Points, in no order, along strands that fork and pass close to each other.
Two points are linked if the straight distance between their rows is under 10.4.
J_83: -3.16; +0.84; -2.37; +1.13; +4.81; -1.09; -1.95; +0.54; -4.66; -5.76; -3.01; +0.79; +0.30; +1.00; +0.29; -1.42; +0.99; -0.98; +0.50; +0.97; -1.83; -3.73; -2.83; -2.98; +4.94; -1.24
J_328: +0.05; +4.32; -0.79; +4.20; -0.86; +0.04; -4.71; -0.91; -2.83; -2.92; -1.47; -2.34; +0.92; -1.53; +2.43; -0.88; +0.25; +3.91; +0.94; +2.59; -0.77; -1.56; -4.79; -4.67; +5.00; -4.19
J_606: -1.92; +1.68; +3.96; -1.37; +2.23; -1.84; +0.86; +0.53; -1.75; -0.87; +5.97; +2.26; -0.01; -0.37; +0.14; -2.69; +0.62; -3.19; -3.16; -0.80; -2.03; +0.45; +0.95; +0.46; +0.89; +3.12
J_281: +1.24; -0.77; +0.09; +2.79; -7.25; +0.65; +1.67; +0.60; +2.59; +1.37; +3.58; -3.20; -1.51; -1.72; +0.72; +3.18; +2.76; +0.53; -0.92; -0.23; -2.72; -1.08; -0.48; -3.27; -0.12; -0.36
J_416: -0.80; -0.29; +0.85; -1.50; -3.28; -0.64; +4.36; -4.60; -0.12; +4.16; -2.93; -5.17; +1.63; +0.61; -3.92; +3.34; -1.99; -0.35; -1.72; -2.71; -2.47; +5.85; -0.38; +2.84; +1.99; -0.49
J_406: +0.79; -3.22; -0.69; +0.68; +1.27; +1.82; +2.39; +1.40; +0.55; +1.32; +4.24; +1.92; -0.58; +3.78; +1.78; -0.07; +2.20; -1.45; -0.23; +1.02; +0.77; -2.39; +2.78; +0.55; -1.12; +0.97
J_729: +2.95; +2.03; +2.81; +1.06; +2.47; +1.13; -0.47; -1.73; +1.43; +3.81; +5.32; +0.07; +2.26; -2.29; +3.05; -2.11; +3.39; +2.31; -0.99; +1.08; -0.36; +0.74; -0.06; -1.80; +4.58; +1.10
J_807: +1.19; -1.33; -4.02; -2.35; +3.89; +0.92; +3.44; -0.92; +0.36; -0.96; -3.48; -1.22; +1.28; +3.48; -0.38; +0.13; -0.47; +1.09; -0.03; -2.20; +2.27; -2.06; +0.85; +3.54; -4.99; -2.24
J_53: -0.66; -1.46; -0.19; -2.95; +7.01; -2.56; +6.01; -0.62; -3.78; +2.22; +0.81; -0.33; +0.03; +2.67; +0.36; +0.46; +5.32; -1.13; +1.37; -3.49; -1.67; -1.32; +2.94; +0.04; -1.87; -0.15
J_512: +1.02; -2.13; +1.15; +2.81; +2.15; +1.39; +0.44; +4.66; +5.32; +0.80; +1.36; +3.53; -2.70; +1.15; -1.87; -1.50; +2.12; -0.14; -0.93; -0.48; +1.50; +3.48; +6.48; +1.24; -3.45; +2.04
J_399: -1.48; +0.37; +0.43; +1.38; -1.59; -0.52; -2.23; +2.68; -0.92; -3.85; +2.41; +1.30; -2.43; -1.82; -1.26; -0.53; -5.42; -3.70; -3.55; -0.31; +0.86; -0.22; +0.01; +2.17; -3.40; +2.25
J_68: -1.16; -2.03; +4.44; -2.54; +1.56; +1.22; +0.42; -0.76; -2.94; -4.44; +1.90; +5.01; +1.99; +1.72; +0.55; +0.50; -2.42; -5.11; +2.79; +0.51; +0.24; -3.31; +0.17; +1.24; +1.34; -0.84
J_542: -0.20; +0.76; +3.13; -4.27; -6.12; -3.10; +1.48; -0.74; -0.73; +4.33; +3.13; -1.42; +2.26; -3.76; +2.50; +1.13; -4.92; -0.03; +2.48; +0.36; -1.11; +2.53; -2.56; +2.92; +0.61; +1.17
J_113: -1.51; +1.78; -0.56; +1.47; -5.09; -2.65; -0.11; +0.94; +1.65; -0.11; -2.49; -4.08; -3.39; -2.85; -4.28; +1.38; +0.21; +0.33; -2.59; -2.11; -2.93; +4.03; -0.61; -1.51; -0.50; +1.30
J_610: -0.95; +0.04; +1.82; -2.92; +2.24; +1.26; +3.15; -2.87; -1.12; -3.14; -1.49; +2.38; +1.51; +2.57; -0.81; +2.67; +0.26; -1.78; +3.90; -0.02; -0.07; -4.84; -1.28; -1.23; +0.08; -1.83
J_985: -1.39; -0.26; -1.98; +2.55; -1.42; +0.47; -2.78; +3.50; +0.01; -0.85; +1.55; -0.40; -1.10; +0.22; -0.74; -2.38; -2.39; -1.18; -4.94; +1.52; +2.94; +0.64; -0.69; +2.98; -1.89; +1.22
J_154: +0.07; +2.07; -0.28; -1.55; -1.08; +2.35; -3.47; -4.31; -0.78; +0.53; -2.56; -0.46; +1.64; +1.34; +1.54; -0.68; -2.22; +0.62; +0.96; +0.29; +2.48; +1.65; -4.10; -0.02; +1.77; -2.06
J_262: -1.21; -1.92; -5.15; -1.34; +2.70; +2.88; +1.93; -0.43; -0.82; +3.26; -2.68; -2.91; +1.91; +5.85; +1.70; +0.33; +2.80; +1.40; -1.37; -0.66; +1.88; -1.74; +1.58; +3.67; -1.13; -0.79
J_398: +0.16; -1.36; +0.31; -2.13; +3.77; -1.24; +6.58; +0.56; -0.75; +3.78; +3.31; +1.13; -1.43; +0.30; -1.45; +0.68; +4.80; -1.69; +2.05; -2.82; -3.50; +1.88; +3.10; -1.28; -3.12; +0.17
J_389: -1.10; -0.42; -0.57; -1.46; +5.10; -3.68; +4.17; +2.72; -2.69; -2.17; +1.86; +0.50; -1.22; +0.90; -2.13; -2.70; -0.38; -1.72; -4.18; -1.59; -1.11; -0.63; +4.36; +2.08; -5.16; +1.89
J_881: +0.18; +1.04; -2.35; -1.20; +5.99; -0.68; -0.95; +0.38; -2.59; +2.97; -0.69; +1.93; +0.91; +4.39; +3.26; -4.61; -0.15; -1.69; -5.67; -0.53; +3.38; +2.83; +1.70; +3.59; -1.30; +1.63
J_857: -3.53; +0.41; -0.99; +1.95; -3.80; -3.39; +2.83; +1.17; -1.65; -3.99; -0.20; -3.30; -0.11; -2.51; -2.79; +2.59; -1.87; -0.23; -2.25; -1.75; -2.41; -4.57; +0.56; -1.13; -0.89; -1.01
J_236: -1.76; +0.51; -2.31; -2.26; +3.24; -2.85; +4.04; +0.61; +1.81; -0.35; -5.50; -3.03; -0.35; +0.28; -5.24; -0.04; -2.45; +0.46; -2.05; -3.92; +0.41; +4.11; +2.21; +1.97; -6.05; -0.21
J_50: +1.61; +0.38; +0.44; +2.03; -1.26; +2.48; -4.43; +0.37; +4.62; -0.76; -2.86; +4.31; -2.89; +1.74; -1.61; +0.42; -1.13; -0.88; +1.66; +0.94; +3.39; +3.37; -0.41; +1.50; +0.17; +1.93
J_295: -0.92; +1.12; -2.42; +1.80; +2.33; +1.32; -2.82; +1.27; -0.99; -1.18; +0.82; +1.41; +2.18; +2.89; +2.22; -3.35; -0.31; -1.07; -3.80; +0.94; +2.41; +0.47; -0.50; +2.11; +0.99; +0.57
J_178: +1.30; +0.27; +0.77; -0.88; +1.34; +2.13; -0.67; -0.73; +4.02; +4.45; -0.27; +2.96; -2.40; +0.18; -1.89; +0.52; +5.60; -0.24; +2.55; -1.08; -2.34; +3.82; +0.69; -3.26; +0.28; +0.83
J_708: +0.46; +3.10; -0.69; +3.13; +4.23; -1.09; -5.23; +0.22; -0.83; -2.18; -0.45; +2.80; +1.06; -1.25; +0.76; -5.51; +2.88; +3.39; +1.72; +2.08; +0.71; +2.30; -1.31; -1.83; +6.08; +0.22
J_558: -1.85; +1.79; -0.91; -3.12; +3.25; -1.44; +4.66; -1.51; -2.71; +1.89; -4.78; -2.87; -0.05; +2.72; -3.86; +1.27; -1.69; -2.46; -3.58; -3.99; +1.83; +5.32; +2.10; +6.21; -3.07; -0.76
J_52: +1.54; -0.14; +0.94; +3.63; -0.60; +1.54; +0.09; +2.30; +1.01; +3.29; +5.60; -0.35; +1.01; +0.00; +4.14; -1.59; +4.53; +1.34; -1.37; +2.02; -1.41; -0.33; +0.43; -3.56; +3.19; +1.14
J_175: +3.48; -2.68; -1.60; +0.52; -2.30; +4.06; -4.32; +1.95; +5.66; +0.39; -3.84; +2.90; -3.34; +1.06; -3.02; +1.86; -2.20; +0.47; +1.83; +1.95; +3.77; +1.28; +1.30; +1.72; -3.76; +0.48
J_463: -1.63; +1.52; +6.07; -0.22; +1.87; -1.69; +1.51; -0.59; -2.18; -2.62; +4.20; +2.51; -0.59; -2.52; -0.30; -0.71; +2.10; -2.93; -1.45; -2.39; -4.19; -0.09; +1.98; -3.67; +1.66; +1.09
J_613: -0.38; +4.57; +0.31; +1.61; +1.69; -1.75; -1.23; -1.83; -0.29; +1.87; +0.81; -2.41; +0.64; -3.62; -0.24; -3.30; +1.55; +3.21; -4.31; -1.54; -0.84; +5.19; -0.71; -1.27; +2.43; +2.60
J_511: +2.75; -1.68; -3.43; +1.27; -0.47; +4.15; -2.12; +0.54; +4.29; +2.20; -4.27; +0.36; -1.82; +3.98; +0.39; +1.41; +2.71; +0.98; +2.92; +2.90; +0.55; -1.49; -0.21; -0.93; +1.01; -1.60
J_153: +0.90; +3.90; +2.64; -0.83; +3.46; +0.23; -1.99; -2.31; +1.89; +4.17; -1.61; +2.72; -1.67; -0.50; -2.21; -1.17; +4.85; +0.64; +1.84; -1.08; -0.29; +6.19; -0.59; -3.94; +1.87; +1.61
J_249: +3.18; +3.19; +0.32; +3.66; +2.68; +2.66; -5.55; -1.35; +2.85; +1.19; -0.86; +2.00; +1.49; -2.04; +1.40; -2.49; +3.47; +4.92; +0.98; +3.30; +2.53; +3.94; -1.30; -0.71; +5.46; +0.38
J_891: +2.04; -2.57; -1.74; -2.18; -3.21; +2.69; -4.61; -0.44; +1.40; +4.48; -0.36; +2.20; +2.53; +1.85; +4.29; -1.86; -3.11; -0.08; +1.01; +3.92; +4.46; +1.34; -1.25; +4.66; -0.07; +0.50
J_628: -0.64; +1.24; +0.35; +2.03; +6.85; -3.21; -3.71; -0.36; -5.18; -1.74; +0.37; +2.07; -1.00; -3.46; -0.26; -4.85; +3.03; +1.75; +0.37; -0.58; -1.61; +1.50; -1.72; -4.53; +6.68; +1.76
J_749: -0.14; -2.43; -2.12; -2.20; +2.61; -1.62; +4.79; -0.62; -0.85; -1.41; -1.10; -0.52; +1.93; +1.61; -1.51; +0.81; -4.87; -0.85; +0.09; -1.75; +1.08; -2.06; +0.25; +5.40; -7.14; -1.27
J_248: +4.26; +2.66; +0.08; +0.32; +2.74; +1.86; -5.17; -2.98; +3.09; +4.49; -1.42; +1.14; -0.42; -2.02; +0.03; -3.26; +3.84; +3.59; -0.10; +0.78; +0.56; +6.59; -1.59; -2.27; +3.12; +1.98
J_22: -0.88; +0.20; +0.81; +0.01; -4.40; +0.90; -0.61; -1.47; -2.61; -2.86; -0.23; +0.82; -0.19; -0.44; +2.42; +3.21; -2.88; -1.80; +3.67; +3.53; +0.31; -7.19; -2.74; -2.10; +2.05; -3.37
J_726: +1.16; +4.63; +1.44; +0.39; +5.18; +0.83; +0.27; -2.99; -1.46; +2.12; +2.12; -0.55; +4.53; -1.94; +3.47; -1.70; +4.07; +4.24; -0.45; +0.72; +0.31; +0.43; -1.70; -3.58; +5.95; -0.22
J_433: +0.82; -0.60; +0.23; +3.70; +2.20; +0.22; -2.06; +4.53; +2.73; -5.40; -2.43; +5.41; -0.66; +0.21; -0.08; +0.09; +2.97; +0.07; +2.65; -1.83; +0.04; -2.21; +5.83; -1.13; +1.13; +1.59
J_360: +2.41; -2.51; +0.97; -0.82; -7.41; +2.17; +1.59; +0.24; +3.41; +3.66; +1.80; -4.20; -2.50; -0.91; -0.40; +3.84; +1.85; -0.27; +1.21; +0.48; -1.99; +0.33; -0.04; +0.44; -2.31; +0.08
J_242: -2.51; -2.67; -4.04; +2.53; +0.94; -1.38; -1.79; +4.65; +1.19; -0.44; -0.83; -1.26; -3.48; -2.94; -2.85; -1.47; +3.30; +1.79; -0.69; -1.72; -1.46; -0.71; +1.26; -2.46; -1.48; +1.71
J_42: -1.29; +2.37; -0.01; -3.62; +5.96; -0.67; +1.61; -0.23; -2.39; +1.31; -2.84; +1.33; -0.68; +3.88; -1.27; -2.28; -0.83; -3.87; -3.04; -2.30; +2.37; +4.18; +0.95; +3.65; -4.25; +0.49
J_400: -2.05; -2.96; -0.14; -1.04; -3.00; -0.96; -0.36; +2.87; -1.29; -5.06; +1.16; +1.94; -0.15; -2.11; -0.81; +0.22; -6.39; -1.59; +0.29; +0.90; +1.06; -3.72; +0.03; +1.89; -3.14; +1.12
J_689: -0.73; -1.63; -5.17; +4.43; -1.87; -2.00; -0.75; +3.62; +1.74; -1.39; -2.95; -4.79; -2.34; -1.70; -0.66; +1.09; +2.26; +3.73; -0.80; +0.39; -1.01; -3.99; +0.73; -2.88; -0.23; -1.02
J_138: +0.55; -2.57; -3.68; +0.60; +3.02; +1.77; +2.45; +0.26; -0.02; +2.27; +2.25; -1.70; +1.77; +5.45; +2.88; -0.79; +4.25; -0.78; -2.01; +0.69; +0.68; -3.83; +1.49; +1.76; -0.26; -1.39
J_679: -0.22; +0.17; -1.51; +0.22; -3.86; +0.86; +2.63; -3.10; +0.80; +3.98; -3.90; -5.05; +1.59; +2.16; -1.84; +3.98; +1.43; +1.60; -0.73; -2.05; -2.36; +3.35; +0.19; -0.21; +3.00; -0.51
J_240: -0.72; +2.84; -1.36; +4.42; -3.68; +1.06; -5.52; -0.85; -0.28; -2.64; -1.29; -0.93; -2.87; -0.83; +2.17; -0.65; -0.05; +2.03; +0.02; +2.45; +1.39; -1.40; -2.60; -3.05; +2.53; -1.51
J_972: -0.82; -1.74; -0.72; -5.86; -4.60; -2.71; +0.91; +2.60; -0.38; +1.03; -0.72; +0.41; +0.63; -1.25; +0.33; +2.58; -5.58; -2.07; +3.47; +2.57; -0.02; -2.72; -2.72; +5.57; -3.94; -1.97
J_486: -0.72; -1.90; +2.82; -0.90; +4.11; -0.99; +2.36; +2.82; -3.01; -3.06; +5.59; +1.91; -0.23; +1.62; -0.25; -3.00; -0.52; -3.97; -5.19; -0.91; -1.61; -0.41; +3.14; +2.72; -2.32; +2.56
J_779: +0.72; -5.15; +0.36; +2.61; +0.10; +2.21; +0.39; +4.39; +0.96; +0.10; +6.16; +3.03; -0.53; +2.07; +3.82; +0.04; +0.79; -1.54; -1.26; +3.84; +2.96; -5.10; +2.73; +1.53; +0.64; +0.85
J_156: -2.03; +4.40; -1.05; +4.13; -0.15; -3.16; -1.74; -1.54; -3.67; -2.85; -0.03; -3.75; +1.23; -3.33; +1.27; -1.10; +0.43; +2.20; +0.36; +0.16; -2.89; -0.24; -4.41; -4.07; +5.18; -0.62
J_930: +2.89; -1.39; -0.34; -1.26; +2.04; +3.03; -4.26; -1.39; -0.95; +2.62; +0.98; +1.80; +4.02; -0.09; +5.28; -4.52; -2.90; +0.87; -2.05; +2.84; +6.35; +2.43; +0.14; +6.20; +0.23; +1.18
J_640: +0.09; +3.57; +1.75; -0.62; +0.36; +1.10; -4.91; -3.60; -2.57; -3.31; -0.71; +0.99; +2.96; -2.10; +0.69; -1.75; -4.33; +0.23; -1.32; +1.65; +2.14; +0.64; -5.18; -0.55; +3.23; -2.17
J_306: -0.52; -1.85; -0.55; -0.23; +4.30; -3.08; +5.37; +1.02; -1.41; -4.24; -0.07; +0.32; +1.77; +0.49; -1.64; -1.46; -4.16; +0.27; -1.67; -1.40; -1.87; -4.23; +2.27; +0.90; -6.56; -1.33
J_359: -2.55; +0.44; +0.79; -0.45; +4.26; -0.72; +0.66; -0.71; -4.18; -6.62; -1.41; +1.24; +0.19; +1.70; -1.56; +1.06; +0.12; -1.54; +1.60; -1.19; -1.84; -6.67; -0.25; -3.10; +2.19; -2.40
J_279: -1.61; +0.09; +4.30; -2.14; -8.01; -1.98; -0.53; -0.54; +0.99; +2.46; +3.10; +1.28; -0.70; -3.96; +0.83; +1.73; -2.39; -1.38; +4.68; +1.62; -1.32; +0.14; -2.80; -0.64; +0.84; +0.02
J_860: -0.96; -0.96; -1.72; +3.75; -3.05; -3.07; +2.90; +2.69; +0.85; -2.56; +1.22; -3.22; -0.75; -3.03; -1.12; +1.64; -0.33; +2.89; -1.15; -0.48; -1.59; -6.07; +2.24; -2.58; -2.95; -0.77
J_977: -1.00; -3.39; -1.07; -3.63; -2.56; -1.70; +4.09; +0.81; -0.82; +2.02; -0.74; -2.27; +1.59; +0.59; -0.42; +3.02; -5.51; -0.31; -0.09; +0.07; +1.61; +0.10; -0.15; +6.68; -5.26; -1.40
J_343: +1.28; +0.07; -0.42; -1.69; +1.83; -0.46; +3.01; -0.72; +3.71; -0.38; -4.16; +0.77; -2.56; +0.12; -4.49; +0.36; -1.07; +0.92; +1.41; -2.18; -1.22; +1.20; +1.91; -1.14; -7.14; -1.04
J_819: +2.99; -2.28; +2.96; -2.80; +5.58; -0.06; +5.73; +0.73; +2.27; -0.70; +0.57; +4.70; -1.97; +1.72; -2.65; +1.11; -2.01; -0.21; +2.61; -2.14; -0.25; +2.07; +6.11; +2.71; -5.47; -0.59
J_756: +1.42; +0.12; +2.65; +2.94; +0.75; +1.58; -4.83; +2.25; +1.84; -4.81; -2.25; +5.66; -0.73; +1.70; +0.09; +0.30; -0.75; -2.70; +2.31; +0.01; +1.76; +0.43; +2.13; +1.27; +2.14; +1.98
J_358: -0.17; -1.07; +3.25; -1.83; +2.27; +1.18; +1.24; +2.60; +3.32; -1.23; +1.56; +4.28; -2.98; +0.93; -2.43; -0.01; -0.07; -3.23; +0.68; -1.06; +1.29; +2.84; +4.04; +1.80; -4.07; +2.00
J_731: +0.22; -0.13; +4.26; -2.87; -0.23; +0.50; -2.12; -0.27; -1.52; -1.92; +0.95; +4.97; +1.83; +1.76; +2.68; +0.46; -4.91; -2.66; +4.43; +0.98; +1.31; -1.85; -0.48; +2.78; +3.11; +1.53
J_182: +0.26; +3.94; +1.88; +0.39; +1.56; +0.46; -2.60; -3.99; -4.37; -3.84; +2.28; -0.76; +6.22; -2.56; +3.52; -1.73; -1.89; +1.66; -1.37; +1.51; +1.27; -1.87; -4.08; -0.36; +4.80; -1.56
J_371: +0.39; -0.71; +4.30; -1.59; -5.19; +1.29; -2.28; -0.09; +0.47; +0.85; +1.17; +4.11; -0.31; -1.10; +0.65; +1.11; -3.65; -1.57; +4.27; +3.55; +0.56; -0.45; -0.87; -0.12; +1.66; +0.82
J_581: -0.37; +4.75; -0.80; +1.10; +3.92; +0.66; +0.35; -2.49; -3.93; -0.67; +2.75; -2.56; +6.09; -0.96; +4.82; -1.94; +1.32; +3.03; -2.42; +1.88; +0.79; -0.95; -1.68; -1.02; +5.36; -1.20
J_222: -1.64; +4.78; +1.41; +3.23; -0.52; -2.78; -1.57; -0.93; -2.70; -2.52; +1.55; -4.02; +2.10; -5.12; +0.52; -1.91; +0.57; +2.10; -3.95; -0.78; -2.86; +2.22; -1.70; -2.50; +5.25; +1.55
J_228: +1.39; -0.53; +0.55; -2.54; -2.65; +2.99; -2.86; -6.01; +0.42; +3.54; -4.00; -0.85; +2.66; +1.30; +3.18; +2.73; -1.77; +0.85; +4.62; +2.00; +3.04; -0.52; -4.25; -0.21; +1.58; -2.71
J_773: -4.27; +1.85; -1.21; +0.28; +0.17; -2.84; +3.92; +0.58; -3.05; -3.59; -1.11; -2.21; +0.99; +0.96; -2.45; +0.94; -0.76; -1.94; -3.04; -2.65; -1.36; -1.56; -0.15; +1.49; -0.87; +0.26
J_677: -2.70; -0.27; -3.08; +0.15; +5.85; -0.69; -0.95; +1.68; -2.01; -2.71; -1.10; +1.48; +0.00; +3.15; +0.49; -2.69; +2.15; -0.52; -1.07; +2.03; -0.13; -2.82; +0.65; +0.43; +1.39; +1.18
J_55: -0.71; -3.15; -0.95; -1.94; -4.30; -0.95; -0.08; +1.50; -1.58; -2.41; -0.28; +0.69; +0.12; -2.03; +0.93; +1.69; -5.24; -0.71; +2.65; +3.56; +1.15; -7.21; -1.52; +0.88; -2.25; -1.54
J_367: -1.81; +0.22; +1.38; +0.69; +4.02; -3.04; +0.03; +0.49; -3.38; -1.17; +2.50; +0.33; -2.02; -2.20; +0.30; -2.71; +3.26; -0.25; +0.63; -2.06; -4.23; -0.60; +0.10; -6.87; +4.08; +1.06
J_126: +0.36; -2.31; -3.44; +0.01; +0.69; +2.25; +1.94; +0.04; +1.69; +3.18; -3.02; -2.49; -1.14; +1.97; -1.32; +2.07; +5.55; +3.02; +3.03; +0.00; -0.62; -1.82; +0.50; -3.50; -0.09; -2.11
J_762: +1.24; -1.58; -0.80; -1.04; -8.01; +2.02; -0.77; -1.59; +1.96; +2.66; -1.25; -2.49; -0.03; +0.30; -1.22; +3.39; -1.98; -0.89; +1.65; +0.58; -0.07; -0.47; -2.19; +1.43; -1.65; -1.14
J_409: +1.65; -1.77; -4.07; +1.63; -7.76; +3.74; -4.29; -0.64; +3.02; +1.78; -5.01; -4.49; -0.69; +1.17; +0.30; +3.13; -1.16; +1.92; -0.63; +2.52; +1.50; +0.36; -1.60; +2.22; -1.28; -0.19
J_545: +1.27; +1.50; +3.01; -1.03; -3.99; -1.26; +1.34; -2.21; +0.15; +3.88; -0.70; -4.00; +1.04; -1.40; -1.19; -0.07; -3.08; -1.19; -3.26; -2.94; -0.49; +7.15; -0.82; +1.60; +0.60; +1.66
J_736: -0.56; +0.25; +0.70; +3.64; -5.17; -0.01; -3.01; +1.28; -0.70; -3.79; +2.13; +0.06; -2.05; -2.94; +2.28; +1.44; -0.99; -1.78; +0.21; +3.26; +0.12; -4.39; -0.98; -3.41; +3.26; -0.72
J_27: +0.06; -1.36; +0.20; +2.06; -2.84; +0.61; +2.17; +0.30; +0.16; +1.19; +4.05; -1.92; +0.41; -0.32; +2.59; +2.20; +4.70; -0.59; -0.13; +1.81; -1.86; -4.31; +0.61; -5.34; +1.00; -0.91
J_524: +1.68; -3.42; -0.79; +2.45; +2.90; -1.00; +0.18; +5.99; +3.41; -1.89; -0.58; +5.21; -3.16; -0.91; -1.82; -2.23; +2.36; +1.19; -0.65; -1.96; -0.12; -0.03; +7.21; -1.76; -1.87; +3.08
J_544: +3.33; -3.27; -3.96; +1.06; -3.69; +4.61; -3.22; +0.22; +5.08; +0.78; -2.74; +0.03; -2.98; +1.24; -1.29; +1.29; +0.69; +2.24; +1.12; +3.46; +2.74; -1.62; -0.43; +1.16; -2.64; -1.27
J_57: -0.34; -0.42; +1.49; -4.66; -2.15; -0.28; +5.79; -3.11; -0.98; -0.62; -3.23; -2.43; +0.65; +0.75; -2.07; +4.30; -1.95; +0.67; +4.53; -4.26; -0.38; -0.53; -1.56; +1.16; -3.99; -3.76
J_116: +1.78; -0.75; +0.93; -1.91; -0.33; -0.53; +4.48; -2.13; +2.92; +0.37; -2.48; -0.27; -0.70; +0.63; -2.83; +3.41; +0.85; +2.69; +4.86; -3.30; -2.69; -0.29; -0.05; -1.72; -6.09; -3.38
J_14: -1.84; +0.27; +0.30; -3.86; -1.80; -1.41; +4.11; -2.49; -3.26; -2.05; +0.13; -2.96; +1.49; +1.56; -1.47; +2.92; -3.20; -2.97; +1.18; -3.24; -1.32; -0.95; -2.87; +2.38; -1.06; -1.07
J_740: +0.72; +0.11; -1.51; -1.72; -0.29; +0.12; +2.70; -2.92; -0.22; +4.13; -1.79; -3.87; -0.33; +2.26; -0.78; +2.57; +4.27; +1.02; +1.17; -2.48; -1.21; +1.47; -0.56; -1.66; +0.19; -0.75
J_945: -0.98; +1.46; +0.18; +3.16; -4.88; -2.27; -3.69; +1.41; +1.77; -1.28; +1.23; -2.84; -3.15; -4.29; -1.54; -0.35; -0.46; -0.29; -3.20; -0.48; -1.50; +2.74; -1.96; -3.16; +0.02; +1.72
J_941: +1.26; +0.34; +2.76; -1.55; +0.51; +0.60; +2.93; +0.17; +2.74; +4.12; +3.65; +1.22; -3.44; -0.32; -0.68; +1.34; +5.50; -0.73; +0.37; -1.00; -2.75; +4.11; +3.15; -2.27; -1.01; +1.00
J_444: +2.60; -2.26; +0.11; -4.29; -4.33; +3.44; -3.14; -2.36; +2.11; +7.16; +0.00; +0.19; +0.93; +2.68; +3.64; +1.62; -1.68; -0.08; +4.37; +4.18; +2.66; +0.40; -1.96; +2.54; +1.57; -1.58
J_78: -0.35; +0.99; +1.87; -0.74; -5.16; -0.88; +0.45; -2.47; +0.13; +3.72; +1.72; -2.19; +3.57; -4.11; +1.31; +0.06; -5.42; +0.25; -1.48; -2.48; +1.44; +3.54; -1.96; +2.11; +2.54; +1.22
J_624: -0.93; +0.37; -1.04; +4.25; +0.22; -1.56; -3.96; +4.79; +1.47; -0.61; +2.32; -0.30; -3.53; -3.52; -1.14; -3.61; +2.92; +1.88; -3.21; +0.52; -2.16; +2.53; -0.22; -2.93; +1.55; +2.61

A fork is a point with three links, a tip a point with one. Leave the first point through the second and follow the links. Name the first fork or tip that comes.
J_68; J_731: J_544
J_389; J_486: J_53
J_57; J_14: J_113
J_242; J_689: J_295
J_27; J_52: J_930
J_53; J_398: J_749
J_613; J_222: J_55

Follow the links from the first point to the second, and from the first to the third. Name the last point that the two ways share.
J_240; J_398; J_545: J_55
J_544; J_399; J_558: J_295
J_116; J_511; J_328: J_295
J_756; J_610; J_640: J_544
J_222; J_773; J_367: J_55
J_433; J_581; J_359: J_544
J_328; J_779; J_367: J_749

Name the points in between on the shortest way along the links from the first point to the second, in order.
J_945; J_610: J_624 > J_242 > J_689 > J_860 > J_857 > J_773 > J_14 > J_57 > J_116 > J_343 > J_236 > J_558 > J_42 > J_881 > J_295 > J_677 > J_83 > J_359
J_606; J_736: J_486 > J_389 > J_306 > J_749 > J_977 > J_972 > J_55 > J_22
J_433; J_729: J_756 > J_50 > J_175 > J_544 > J_409 > J_762 > J_360 > J_281 > J_27 > J_52
J_240; J_779: J_736 > J_22 > J_55 > J_972 > J_977 > J_749 > J_807 > J_262 > J_138 > J_406
